Points on a hilly landscape, in no order, each with its height.
A ball rolls from a point to the lowest of its 2 nearest points, and stops where none of them is lower. Distance is the straight distance between rows; heights are no part of it.
zaf: -17	18	1	33	-6	8	-6	2	-27	-32	8	-15	3	38	-9	-19	6	18	-21	-5	14	-12	-25	3	-1	-43	-25	-14	-78	-9	12	14	-6	47	-3	48	-1	-54	1	-49	-5	2	-16	28	31	-11  h=711
rubu: -43	-37	16	-9	18	-19	-32	-28	31	5	26	-2	7	-67	13	21	-37	7	74	-38	-48	30	-4	-22	-2	19	11	10	18	17	-37	1	-1	-26	-31	0	30	-6	10	-21	-1	33	6	-17	-19	-29  h=192
lilo: 21	10	50	-1	-44	-81	9	23	-20	-31	-43	-36	-5	-20	29	35	-7	24	-8	-18	-10	-41	-14	-16	-13	-30	28	6	-2	35	-20	13	0	31	-18	21	12	-11	-8	-20	50	-26	3	-41	25	20  h=467
biz: -53	-38	15	-5	5	-53	-24	33	-29	-13	-16	-30	-4	-64	7	41	-40	49	13	-67	-12	-4	9	17	-26	-14	27	-11	-32	-7	-66	13	-21	18	-13	-8	32	-20	17	-2	23	-41	-3	40	-1	20  h=343
mep: 20	-14	20	54	48	-40	27	7	-29	2	-37	-4	17	10	-3	-2	12	27	-49	-7	-31	-9	30	14	-10	2	12	-53	-26	-23	14	32	9	-49	35	-7	-10	4	-25	32	-40	-32	21	28	-29	40  h=762
fovuz: 56	-16	20	-8	-23	-11	-14	8	-19	9	-43	1	18	-26	22	30	-8	-20	-27	-20	-77	-7	-10	-14	-11	32	-1	8	10	11	-11	-2	8	-30	-15	-10	-26	10	-48	18	13	-35	33	-9	-51	4  h=463
luf: 14	55	26	-20	-23	0	-1	-36	-28	9	-29	-28	-12	-7	13	37	-24	7	25	-14	-10	-7	20	-49	-68	17	21	31	1	-25	-16	-11	7	0	-19	2	34	-31	11	-1	30	-6	6	-15	20	-2  h=433
dag: -13	-9	-25	2	42	33	17	37	16	2	31	-3	-10	-8	-7	0	-17	-19	53	12	-22	13	19	30	-9	28	-17	36	55	-21	25	18	15	-21	21	-3	-24	6	3	6	-13	28	-1	-2	-25	-44  h=632
Nuka: 13	-11	-24	25	43	-7	12	35	-24	-29	29	-7	3	-16	-6	-16	-2	32	27	-2	-12	8	-1	35	5	3	-32	11	49	-14	25	55	12	-28	29	10	7	-7	-20	11	-70	8	3	26	-57	-10  h=607
zera: -15	-19	2	2	17	-29	7	1	-37	3	-21	26	6	31	-17	-8	20	-3	-82	37	10	-23	17	5	-4	-43	17	-57	-62	-24	-23	25	16	16	22	-57	-25	13	-24	9	44	-59	34	-7	32	42  h=355
zalug: 58	36	11	-18	-51	-22	20	-41	-27	-8	-47	23	17	20	28	-19	49	-27	-65	27	-18	-38	-2	-2	26	24	6	-12	-8	-10	7	9	1	11	8	-1	-16	10	-46	9	9	-35	57	-21	8	46  h=397
tatod: -31	8	38	-26	-27	10	7	-18	-8	-20	-24	-13	-14	37	22	-17	25	-24	-46	32	1	-22	4	14	-14	16	-20	6	11	-11	21	32	21	38	54	23	7	-64	-47	16	26	-16	28	19	36	-23  h=766
kigik: -1	29	-27	33	15	37	17	-13	-9	3	19	29	-19	12	-18	2	32	-32	24	15	27	1	21	12	-43	-8	3	1	18	-81	-18	-41	21	13	38	-3	-30	-59	-8	18	4	7	-5	19	10	-26  h=754
zuros: -24	-13	-7	-46	4	4	-30	-13	-64	-9	1	4	-32	4	5	-9	-12	-8	-35	-14	0	38	-28	44	-22	52	-8	-2	-15	-26	-41	2	22	39	-9	-8	16	-25	-22	-6	0	-3	-10	51	-26	20  h=271
sem: -4	-39	-5	-32	19	-21	-4	-5	-23	-22	67	-18	7	-30	-17	-26	-8	31	-9	5	6	6	4	24	-24	13	2	21	19	32	-21	14	15	19	-23	-22	28	67	25	-2	8	18	-40	-15	17	27  h=497
riv: 47	23	-34	29	-31	44	33	-20	21	31	-21	19	22	47	23	-27	63	-3	-17	38	37	-5	2	-29	12	-1	-22	-9	-12	-6	57	-4	-7	12	33	-1	-28	-3	13	13	-35	-8	21	11	20	-2  h=708
Vur: -35	33	44	8	3	-16	17	-3	2	14	-6	5	-5	26	19	-22	32	-6	-43	20	32	-25	-4	2	25	-15	-12	-19	-11	1	35	4	22	15	28	22	-13	-28	-6	2	26	-32	20	-32	51	-19  h=750
vupif: -9	14	15	-35	-3	-3	-39	-7	52	55	36	-37	-39	-29	5	1	-7	-26	65	-39	18	-1	7	-29	7	-31	16	15	44	12	-28	-37	-17	-41	16	50	50	-1	-13	21	38	35	-36	-19	16	-17  h=855
Tuvog: -42	-18	48	7	-19	-49	8	-2	-6	-13	-71	39	25	8	-31	25	-6	18	-29	42	1	-38	0	-7	18	-28	30	-52	20	10	-24	13	-7	23	46	-19	-4	1	-5	36	39	-53	37	-51	26	19  h=812
nud: -46	47	-21	-10	-5	26	3	-17	10	29	7	34	-48	21	-36	20	7	-53	7	10	38	-6	8	26	-35	15	-22	10	19	-64	-24	-72	-4	28	56	24	16	-61	4	11	46	-1	1	45	33	-15  h=736
lubon: -30	-37	28	-18	3	-51	30	31	21	15	2	-21	34	-16	2	6	-10	13	9	1	40	-26	3	26	40	-5	-1	-24	40	58	4	49	-3	-18	30	8	47	18	0	36	21	-20	1	-22	18	22  h=805
poter: 45	31	-26	2	-26	29	10	-33	-29	14	29	6	2	-6	-23	0	31	-22	9	-24	20	32	-6	-14	-43	13	46	22	2	-14	-37	-54	17	12	-32	-8	2	-3	22	-2	-34	28	-63	16	-45	32  h=298
vefi: 10	50	-34	-7	-35	43	-36	-38	40	23	-17	29	-14	20	-3	21	15	-69	-16	27	-12	0	13	-48	-21	33	-21	16	-4	-20	-25	-59	-17	16	7	-39	-4	-2	-9	20	27	11	64	19	29	-22  h=357
Tiduk: -41	-38	-6	-6	35	7	-17	-9	49	20	18	4	0	-72	28	-4	-25	-13	58	-28	2	36	16	5	36	12	28	1	-25	19	-8	-29	-18	-24	-56	5	17	40	27	-36	-26	36	-28	-16	-12	32  h=113
nove: -30	24	-4	-22	-7	24	-49	-27	27	54	-2	15	-5	-22	37	-10	0	-45	43	-28	-2	13	-8	-8	27	18	30	-5	2	5	-9	-45	-5	-20	-45	-5	14	16	12	-9	-25	42	-12	-35	-9	1  h=188
Nogi: 14	-10	19	26	2	-22	24	15	48	29	-61	5	11	-25	21	8	5	23	-12	1	22	-16	1	-19	40	-48	4	-41	-3	45	37	-23	-6	-22	-38	15	-42	15	-5	10	-15	22	-3	-55	8	1  h=911
falo: -11	27	-4	-15	-14	39	-11	-60	6	16	33	27	11	-30	10	-13	19	-14	52	-5	34	35	4	-33	-8	4	34	9	15	-24	-45	-49	15	7	-34	-14	20	-3	16	-9	-20	29	-32	-16	-6	17  h=248
Tev: -21	-2	9	-4	8	-7	-1	25	-41	-50	36	-22	-11	-17	-30	8	-35	52	17	-13	-7	-1	-10	31	-15	2	-35	13	36	-7	-2	46	17	21	10	3	46	-26	-5	0	-9	-14	2	43	-19	-23  h=581
Tozev: -29	-19	-6	43	55	3	-5	-14	20	12	-14	25	34	-16	-7	-6	0	30	3	11	-42	-8	12	-7	10	17	15	-21	-6	17	31	23	-2	-26	-11	-35	-31	2	23	17	-80	11	34	-15	-23	-4  h=795
Soku: 41	4	2	-4	-22	-6	20	13	-64	-42	21	-16	-9	2	-32	5	-6	45	15	23	-4	0	-3	32	-52	11	-23	24	82	-40	-12	33	34	16	42	12	15	-19	-33	27	10	2	-12	28	-40	-21  h=553
Zik: -48	38	5	-16	-22	20	13	-29	7	-15	23	9	-36	19	-62	28	-15	-15	42	-16	12	12	2	4	-16	28	8	23	37	-35	-12	-51	-1	20	29	18	31	-54	46	-11	23	19	-25	30	9	-48  h=714
fovi: -54	-50	-1	-26	7	-55	-41	22	4	-2	15	-15	2	-18	9	-8	-26	12	5	-34	12	-38	4	38	22	-44	-27	-12	34	29	-18	35	-1	11	23	10	70	11	-15	26	26	19	-13	-3	29	19  h=786
Dera: 20	-32	29	-12	-13	-33	-32	4	-32	-23	-48	-1	27	-14	3	21	-24	31	-13	2	-19	-17	4	-10	-3	6	5	2	18	15	-29	32	-5	0	10	-2	17	-10	-42	37	-7	-47	24	7	-31	23  h=494
zof: 40	0	-19	-17	13	-25	-35	-12	-74	13	0	7	-15	47	-1	-21	17	-13	-83	-13	-13	12	-26	18	-11	14	3	-8	-40	-27	-39	-10	8	9	-14	5	8	31	-35	-17	-3	-33	-11	39	-39	50  h=321
Ganu: 11	-48	13	11	34	-39	8	18	-19	-32	25	-49	3	-58	6	24	-18	58	18	-52	-20	14	26	-22	-45	-12	23	25	-32	0	-45	33	-2	-22	-22	-16	24	-6	6	-8	6	-12	-17	35	1	20  h=295
Bap: 13	17	-24	43	42	30	14	-6	-31	-11	28	28	-15	-5	12	-10	28	-8	29	-7	22	42	0	-4	-8	-2	-7	-4	-4	-66	-13	-14	22	-23	3	-5	-28	-31	-4	-12	-47	15	-6	11	-37	-12  h=770
pitad: -1	-7	-20	-40	-3	46	-13	-15	-4	-1	45	-5	6	10	-41	-25	-12	-7	-9	28	29	12	5	-6	-6	22	0	36	-14	28	-6	-16	-4	44	-18	1	8	30	29	-1	-4	-21	-35	8	14	12  h=461
Sug: 18	9	-16	15	-24	44	10	-6	25	3	12	2	0	12	-15	13	7	-32	14	-9	3	20	-23	-31	-3	11	8	8	-12	21	27	-40	0	9	-23	5	-31	-17	30	-19	-29	23	-27	-15	-12	-50  h=259
mano: -17	-11	-3	4	30	-19	29	73	-4	1	11	-6	-21	15	17	-20	-4	10	-2	23	8	2	-15	82	24	5	-1	-18	27	17	47	25	18	-30	-23	-29	-34	63	28	-17	6	31	-19	-28	7	-15  h=682
petez: -57	-19	-17	-32	-25	11	-39	-22	11	-45	43	-5	-16	1	-12	-13	-31	-10	38	-29	-1	24	1	15	23	21	-9	10	-12	-2	-24	11	-16	40	-3	8	63	-47	19	-17	-25	31	-14	70	-16	-18  h=636
dira: 82	-1	-11	15	-12	3	32	12	-37	6	23	4	-9	15	-17	-6	20	9	-21	9	1	24	-21	-5	-28	15	18	21	33	7	9	-16	9	-27	-16	-3	-10	46	6	-12	-51	5	-50	-1	-76	10  h=347
zupu: 40	-28	-23	-7	-5	1	-18	54	-27	-11	25	-6	12	-14	19	-23	27	-2	15	0	37	-10	-9	16	-3	-23	1	40	65	1	-35	4	22	7	25	19	17	18	-49	21	-20	21	-37	-7	-43	26  h=767
Zul: -52	-25	-15	-6	52	-17	-9	-14	6	-4	20	32	-1	-2	-33	-10	-46	3	18	11	8	26	22	41	24	7	-4	-33	-55	-40	-24	-15	-28	24	-1	-3	0	40	42	-31	45	-23	9	22	14	32  h=376
rus: 18	-35	-1	-60	-33	9	-17	9	36	24	9	-21	34	-29	20	6	17	-35	14	-5	-5	-7	-10	-26	18	2	22	42	55	65	-26	0	14	-15	-20	-13	20	51	-46	21	27	5	-12	-47	-9	20  h=143
Bukik: -8	-6	-48	28	52	18	3	17	2	-1	16	16	1	14	-76	4	-43	35	10	44	-27	15	-19	52	3	23	-21	-24	-34	3	41	7	-34	-2	-16	-7	-45	35	48	-32	-38	-10	6	26	-9	-10  h=403
dusu: -46	-2	-15	-32	33	20	-12	-46	39	22	35	26	7	12	-36	-16	-34	-12	9	21	12	31	21	-5	25	36	4	19	-33	5	1	-26	-28	14	-13	-6	9	35	64	-19	15	-5	5	11	22	10  h=422
ren: -28	-23	-38	3	62	39	-1	32	41	-1	11	17	-25	-43	11	2	-48	-15	92	-8	-5	33	30	39	27	5	-21	34	17	-52	17	-22	-16	-26	-1	26	-14	21	20	-38	-9	36	-8	11	-27	-13  h=658
tutam: 22	41	-61	-14	-6	55	-12	-14	20	46	4	33	15	26	-6	1	24	-52	-33	41	5	25	9	-24	-4	38	-8	24	-23	-16	-14	-42	-9	-1	-19	-67	-30	61	14	-6	14	6	41	6	15	14  h=316
Bosef: 8	0	-4	-32	10	-7	-14	-9	-34	-3	-10	28	-11	29	29	-16	23	-24	-66	34	7	7	12	-1	-12	-1	-22	-11	-8	-33	-23	9	30	11	11	-63	-24	15	-41	21	57	-28	43	-11	27	16  h=317
tis: 90	-5	37	26	-60	-25	58	0	32	-33	-33	-6	20	-39	31	20	24	15	30	5	-7	-10	-29	-38	11	-38	0	10	31	36	13	20	-4	-14	-6	55	-23	1	-35	-6	-3	27	-9	-54	-13	-1  h=759
Rur: -48	10	-32	20	20	36	-26	29	22	33	-13	22	-8	25	44	-39	26	-19	4	8	38	-2	-6	37	54	-7	-6	7	-3	-14	39	5	11	6	-1	12	-22	2	16	-19	-43	57	-10	-13	6	-11  h=728
dudo: -17	4	-49	-8	23	25	3	-2	10	-40	41	-3	-16	1	-43	15	-42	-6	53	-31	2	31	4	23	27	9	-35	-6	-30	-28	15	29	-27	16	12	12	42	-44	29	-27	-37	-14	7	79	-20	-3  h=608
kupeb: -29	-7	-31	12	14	21	-13	2	45	-4	0	-14	-22	-16	-46	33	-51	-13	53	-47	-12	10	2	1	40	6	-28	-19	-34	8	58	0	-39	-19	0	32	19	-33	27	-16	-57	-1	-2	38	-6	-32  h=580
Gete: 33	-22	-11	-11	-8	-24	-12	56	-7	-17	27	-36	-9	-40	10	5	-34	14	12	-58	40	16	3	12	-3	-49	-28	13	1	22	-22	7	-14	8	-4	19	38	21	5	15	17	-3	-50	26	-8	45  h=801
Subo: -37	-35	45	34	-29	-47	24	46	-7	-82	-16	-20	28	13	-10	9	0	56	-23	-1	-28	-34	-3	41	10	-26	-1	-33	2	33	6	69	2	20	37	-5	21	-24	1	16	4	-15	0	25	14	-1  h=841
dovi: 15	10	11	-60	-3	27	4	-20	10	32	-3	9	37	-26	0	4	5	-12	-15	11	-19	-30	12	-38	0	11	4	25	34	24	-11	-19	18	-18	-33	-40	-9	52	-39	20	38	-39	28	-51	-2	22  h=77
Mibu: -37	46	47	1	-8	-32	-41	-40	24	11	-12	-21	-40	7	8	-12	-12	5	14	-30	-15	-35	-2	-37	4	-24	12	-3	6	3	7	-22	-14	-13	12	51	28	-49	-1	-3	21	9	13	-27	43	-35  h=885
nuni: 28	27	-7	42	13	10	11	-12	-34	-3	-23	-17	5	15	2	3	7	3	-16	-6	1	-3	19	-7	-35	0	-43	-14	-30	-45	41	34	-3	-28	41	24	11	-42	-5	14	-37	-28	18	37	-7	16  h=745
gemu: 81	-3	-18	18	-24	-1	72	-7	11	3	-44	9	8	21	33	-37	51	30	-20	38	32	-1	6	3	19	-13	-16	-15	23	6	60	7	0	-18	-3	32	-36	31	13	1	-45	39	-18	-16	-2	19  h=726
digi: 12	64	-21	-11	-39	34	-29	-41	-12	17	-35	-5	-24	15	-20	53	-13	-43	7	1	-6	16	0	-45	-55	35	4	19	-32	-33	-25	-51	-22	23	-1	-2	19	-47	6	-11	20	-12	25	31	21	-8  h=396
muva: 28	27	-8	8	-5	22	17	-1	-39	-7	14	-24	-13	42	-24	15	20	-19	-37	19	-10	43	-17	-9	-28	49	4	-9	-64	-8	11	-2	1	-9	-15	-35	-28	-18	-3	-25	12	-43	16	34	20	-22  h=348
vig: -41	13	39	0	-3	-47	23	53	1	-25	8	-29	-21	20	15	21	-24	7	-9	-49	18	6	-5	21	8	-27	-11	-22	-26	9	-6	25	1	5	2	-11	19	-15	38	-6	66	-18	-14	24	30	-20  h=875
fesa: -2	-17	-3	32	17	-1	-2	-23	-1	-36	1	-2	10	6	-60	25	-45	39	-2	0	-48	8	3	-15	-26	15	7	-16	-57	9	14	11	-22	6	-32	-13	-25	1	51	-23	-16	-9	4	15	1	-24  h=358
suli: 55	-28	7	-25	14	-39	7	-1	-54	-2	20	-32	-4	-15	-5	-20	3	17	-24	13	-19	-19	0	32	-44	16	15	10	26	-2	-5	5	26	-15	-25	-11	-15	73	-26	6	32	-17	-11	-37	-5	22  h=527
Tus: -56	-38	-20	-42	11	-17	-54	-2	-6	17	1	20	5	10	48	-39	11	-27	-8	-2	21	-32	-9	31	34	-38	-14	-3	43	-1	-13	35	18	11	16	-3	32	4	-36	16	6	29	2	-37	10	14  h=768
das: 42	32	12	-14	-47	17	52	-6	-35	19	7	-23	10	10	5	9	44	-32	-10	14	44	0	3	-2	-26	41	29	10	28	8	11	-11	24	1	8	-5	14	-24	-8	22	-2	-24	-24	-2	-8	10  h=419
dufi: 9	15	7	-8	-6	30	54	6	-17	13	30	-18	-2	16	-4	-1	27	-19	-17	43	21	20	-2	12	-14	70	3	-7	3	12	47	19	11	-27	7	-32	-13	-6	7	10	-9	-49	16	3	16	-26  h=384
Logi: -44	-3	30	63	-6	-25	25	17	3	-8	-57	15	37	19	-27	2	21	27	-42	33	-4	-28	3	11	18	-27	28	-84	-38	10	20	15	0	26	49	-11	-32	-10	7	33	-16	-21	25	-22	15	16  h=794
mut: 52	6	18	-13	-36	-11	0	8	-50	-43	-25	1	-10	30	-18	3	-21	26	-25	39	-1	-8	-3	13	-28	12	-30	15	18	-31	-1	33	-4	19	37	15	5	-8	-21	14	27	-47	16	27	-14	7  h=526
goz: 25	18	-5	13	9	-1	-22	22	0	15	-28	34	-1	25	-5	-3	-9	-18	-26	34	-7	-16	-15	5	16	-11	-19	-7	-7	7	15	-29	-3	21	-12	-2	-59	49	5	-4	26	-14	25	-52	12	-5  h=424
rapuv: -27	41	-7	33	27	32	10	-56	-23	31	12	20	-2	-11	16	0	17	-23	22	-6	26	23	-5	-11	2	26	-9	-28	-58	-54	7	-40	-1	-1	-18	15	6	-37	12	-36	-33	1	21	1	20	-2  h=787
kiga: 86	-13	36	41	-48	-31	59	-19	15	-54	-38	6	32	2	24	-4	49	41	-29	4	-15	-2	-13	-21	28	-4	16	-6	-7	25	32	39	-8	-29	0	30	-17	9	-10	5	-37	6	-12	-12	-16	14  h=743
ditu: 74	7	-15	18	3	-12	7	14	-24	19	-31	39	7	32	6	-12	17	5	-38	31	4	2	-9	-2	7	2	-6	-4	12	-13	9	-1	-7	-29	-9	-25	-36	70	3	2	-18	-24	10	-24	-43	41  h=388
zorum: -11	-3	-37	-3	17	38	-40	8	-12	15	0	24	7	21	33	-46	32	-20	9	28	20	-28	16	19	15	-13	3	39	50	-31	-9	-5	15	20	23	6	-22	-2	-36	17	-28	30	0	-18	-16	-1  h=747
ven: 67	3	38	-19	-49	-65	44	-30	-19	-44	-53	0	30	-16	22	11	26	5	-27	5	-39	-34	-5	-11	13	-4	41	-5	7	11	-25	37	-3	-6	-6	0	-11	31	-33	6	48	-29	33	-47	11	48  h=432
retor: -31	27	1	-12	5	19	29	-8	1	34	29	-11	-16	21	-4	-36	22	-21	1	4	51	-31	0	30	8	2	-8	3	38	-4	33	-34	15	23	31	46	15	-18	14	14	9	9	-27	-17	32	-24  h=769
Repu: 26	20	-15	7	-48	-1	-10	17	18	-21	21	-40	-20	-17	7	3	-23	-5	34	-46	35	-13	4	-3	-11	-43	-13	11	-2	17	2	-23	-18	22	-2	37	53	-21	9	1	-12	50	-61	23	7	3  h=819
nos: 4	-5	-43	-42	21	27	-8	5	-14	20	26	25	-13	36	4	-24	12	-38	-39	49	14	44	22	20	-6	49	-8	21	-1	-17	-15	14	9	-6	4	-72	-12	46	9	15	12	-6	24	22	0	27  h=269
Dagi: -37	-31	18	18	10	-18	-37	7	37	17	-41	6	13	-15	-28	23	-48	3	-3	-20	-28	-23	10	-21	18	-26	37	-33	-32	29	-23	-31	-33	7	-5	-7	-15	9	19	18	13	-17	11	-14	5	-6  h=500
femar: 3	-8	-17	-28	28	1	-30	-31	1	-1	7	20	38	-17	13	-35	12	6	-33	-24	-16	-17	26	-26	21	-25	31	1	-32	3	-38	-19	13	-4	-50	-62	-22	50	-24	-1	15	-2	14	-27	1	45  h=150
Roka: -48	-33	10	-31	9	-33	-38	-18	-32	-19	5	1	-13	-25	13	-1	-31	6	6	-42	-8	20	3	34	2	13	-3	-16	-55	-38	-51	-8	-7	41	-24	12	21	-6	17	-26	40	-17	-4	40	5	22  h=323
Zutu: -22	23	10	28	15	-3	-19	-3	14	16	-20	11	6	12	0	-8	6	10	-30	-5	41	-9	-14	-26	41	-60	4	-41	-82	16	-5	-28	-7	26	-18	22	-28	-22	-5	-22	4	-13	3	-10	38	7  h=730
fekig: 55	-14	31	-20	-47	12	22	3	-8	-22	-15	-7	5	-7	16	31	19	-31	-7	16	-75	9	-24	-14	-30	44	14	28	45	10	-5	2	35	-11	1	-13	-41	-17	-56	8	41	-14	18	-20	-36	-54  h=489
zisu: -7	15	-41	-18	-38	52	-25	-34	20	62	8	24	14	36	17	-32	28	-25	6	27	56	-15	12	-26	3	-11	-11	0	10	1	11	-1	-28	22	26	4	25	-22	15	27	-41	-9	-5	26	8	21  h=688
Fen: 25	-23	-18	-32	-10	-11	-25	35	-20	-11	21	-11	-3	9	41	-20	4	-35	-12	-34	34	15	17	3	-8	-37	-11	17	9	-14	-42	26	8	8	20	0	26	-9	-30	29	22	-4	-29	35	-19	33  h=784
mudof: 29	37	4	-2	-29	2	-27	-35	-50	8	-20	13	12	31	25	-29	37	-16	-53	-8	1	-29	-16	-28	-7	-14	-1	-7	-21	-13	-15	0	16	24	-3	4	1	-33	-44	-4	-21	-17	18	-2	-15	38  h=363
Nesod: 18	-54	-11	17	49	24	29	11	14	6	22	2	-1	-60	7	9	-9	21	3	-13	-38	28	-7	-13	-12	-4	9	10	-20	30	15	-4	17	-42	-65	-13	-38	25	1	-37	-37	34	-30	-11	-40	-5  h=193
gidir: 28	-6	-7	-6	-27	34	16	14	24	22	20	0	23	-19	17	5	32	-32	25	-5	-1	-3	-18	-28	-3	-4	29	34	50	34	-2	-31	24	-7	-21	-8	-23	2	-19	5	-11	40	-33	-43	-37	-22  h=205
Gok: -18	10	16	-21	1	-33	-54	-11	1	4	-42	33	-25	9	-5	27	-44	-9	-25	3	-23	-1	-13	-17	-3	6	-18	-3	2	-2	-30	-37	-10	31	-5	-22	-21	9	4	6	61	-24	41	-16	18	-15  h=460
Zona: -8	22	-30	58	39	6	14	17	-16	14	-14	9	-5	29	16	-7	18	-14	-21	-4	-1	22	-7	48	6	13	-48	-50	-40	-30	57	24	1	-29	16	3	-20	-12	12	-1	-55	20	14	28	-3	10  h=729
Pofak: 6	-3	44	-12	-16	-21	-10	12	-14	-55	-33	-34	-9	8	42	33	4	14	-2	-14	-59	13	-11	-37	-34	9	13	37	8	5	-34	18	28	13	-13	-16	-33	-40	-36	-6	59	-13	19	-8	11	-54  h=515
rapup: -42	15	-19	-21	-57	27	-58	-42	11	-4	-1	22	-12	54	0	-12	-10	-23	8	7	13	0	-3	-15	-9	-9	-12	-8	-13	-21	-15	7	-25	41	27	13	41	-69	5	6	-13	28	-7	43	3	-24  h=664
sof: 11	15	-26	-3	-17	17	6	36	58	27	12	-23	-36	-30	-2	1	-8	-22	59	-31	47	-12	7	14	3	-47	3	14	53	15	7	-65	-12	-2	0	54	13	-3	8	10	-1	75	-74	-12	4	-11  h=837
bam: -62	-8	42	-28	-1	-18	-46	-41	12	1	20	-36	-16	-43	-3	24	-24	52	71	-23	-11	5	0	-47	-22	-5	20	38	21	12	-51	5	-4	-18	-12	26	81	-31	-14	-16	15	20	1	-4	26	-29  h=200
par: -11	-23	-29	-18	47	65	14	4	68	50	29	12	23	-44	23	1	9	-15	29	0	-26	13	14	-46	16	15	26	42	13	30	22	14	13	-53	-44	-52	-25	20	-8	-15	-34	17	11	-22	-37	6  h=250
zare: -10	-5	-3	-8	34	-3	37	44	36	-1	44	-19	-9	3	-9	-11	-25	19	45	0	10	-1	2	40	14	-13	-33	24	72	13	18	12	9	-16	4	8	6	49	28	-4	22	57	-29	-12	5	-26  h=657
tele: -20	-23	-12	60	41	9	35	12	4	18	-47	3	31	9	-33	-8	19	21	-46	23	-26	-11	24	10	17	-5	46	-74	-46	11	22	1	-1	-6	30	-35	-52	14	4	26	-70	7	23	4	-14	23  h=779
pepib: 65	36	12	32	-45	5	1	-14	16	1	-63	14	26	-14	22	17	21	-32	-8	20	-45	-22	6	-21	5	21	-22	-4	1	-9	36	-8	-17	-21	25	25	-26	3	-38	32	-15	-32	65	-21	0	6  h=431
Ruv: 46	-3	-35	22	22	27	37	22	-4	26	-3	6	0	23	-37	-13	1	37	-16	61	21	15	-16	18	-9	19	-17	-15	-16	10	61	-1	-24	-22	-23	-6	-44	47	29	-18	-48	-21	-7	4	-4	10  h=426
koz: -12	30	0	13	2	15	-3	-24	-25	-51	29	1	-20	28	-27	-7	-23	15	27	-7	5	3	1	3	-27	-18	-24	10	-24	-50	-12	-14	-5	47	6	27	6	-33	34	-35	24	19	-17	25	21	-39  h=691
lat: 33	34	-39	16	-13	57	13	-16	12	15	21	-12	6	44	-54	20	19	-33	-15	42	-7	17	-25	-36	-7	23	-4	9	-54	10	27	-41	-18	25	-1	2	-56	-5	11	-33	19	-13	6	9	35	-52  h=307
viven: -42	-6	20	-34	11	-10	-73	-35	53	16	25	6	-46	-6	2	-37	-13	-10	26	-26	-11	-10	22	-24	43	-24	16	9	0	-14	-24	-48	-42	-38	20	49	38	-14	-6	3	35	12	-4	-8	28	-25  h=871
Bigem: -63	25	41	8	-5	-29	40	36	10	-55	-10	-37	-11	42	0	26	-23	39	6	-25	-42	-19	12	31	-4	-33	-34	3	1	-16	28	68	8	6	32	4	62	-51	24	-1	36	-17	11	42	32	-26  h=858
Tel: -7	19	37	-28	-15	-5	20	-12	-26	4	16	-40	13	-12	16	22	-1	13	10	-16	17	17	-1	-23	-33	26	21	18	10	31	-17	28	14	-15	-19	-20	52	-21	16	3	4	-5	-12	-7	6	9  h=455
ropom: -40	-24	6	1	9	-16	-28	41	63	2	1	-15	-17	-19	-28	7	-63	13	22	-50	-1	-11	2	10	59	-43	-12	-20	-6	42	12	-18	-49	-16	-2	31	33	6	27	9	-3	3	-26	26	0	-13  h=542
Tasu: -1	-42	32	-2	-22	-43	36	10	1	-42	5	14	44	21	6	-16	22	29	-30	48	8	-8	-5	30	37	2	7	-21	20	35	4	68	7	-1	26	-19	-10	28	-3	25	17	-18	7	-22	12	3  h=823
vimo: 49	-73	14	29	24	-39	21	27	-8	-20	23	-28	13	-53	-11	9	4	56	-35	-29	-33	1	-2	-17	-32	-22	24	1	-15	44	-22	6	5	-25	-33	-29	-16	44	-16	-13	-15	10	-31	0	-21	21  h=246
nepi: -3	-17	66	29	-18	-65	-5	29	19	-20	-17	-27	2	-38	-3	34	-19	37	22	-25	-39	-39	-41	-23	-1	-33	-2	12	36	56	-15	-2	3	6	6	49	-1	-1	-18	-15	53	-2	8	-49	13	-39  h=499
deno: -5	-3	-56	10	57	84	11	34	49	34	14	23	-24	-10	26	-11	23	-35	31	26	10	38	30	-16	10	26	25	62	5	-33	21	14	0	-37	-8	-50	-57	26	7	-32	-27	29	25	9	-21	-1  h=297
ledi: -4	18	45	18	-16	-16	0	-3	46	22	-13	-23	-5	-10	24	-7	14	14	24	-13	26	-33	-15	-35	32	-36	-4	-12	32	45	38	-16	-11	-21	7	56	15	-29	-14	9	-12	17	-8	-45	24	-34  h=898
peke: -53	-13	14	-1	43	3	-19	-35	-19	8	22	15	21	-11	4	-21	-4	26	2	15	-1	-17	6	12	4	29	-5	-9	13	-2	10	26	17	0	-4	-7	11	-11	1	7	-34	5	23	-8	6	-9  h=810
gobe: 47	-9	27	24	-35	-4	32	-7	11	-13	-17	0	14	-5	-7	46	-23	11	-12	-5	-35	8	-19	-47	-29	-6	8	-5	-22	46	27	4	0	-16	-42	-16	-26	5	37	-19	-2	-4	-18	-30	-29	-19  h=311
gide: -52	24	-24	25	25	-10	16	36	19	41	-12	25	-10	47	9	-10	1	-11	-21	8	39	12	-18	63	52	-1	-29	-45	-33	1	42	9	-2	-9	-5	-16	-27	28	55	-17	-12	41	4	-4	21	1  h=707

Call two points neighbours if one is among the 2 nearest of the other. Go from one point of each pair to the other, from neighbour to neighbour, staying as low as possible. Name the highest point that can't be avoided.
Tiduk, dovi => Ruv
koz, dovi => tatod
Nesod, zuros => biz
nos, dovi => Bosef

Where does a ball stop that starts at each point below?
kiga => Tiduk
Tel => dovi
nepi => zuros
ropom => Tiduk
Ruv => Tiduk
Bukik => dovi
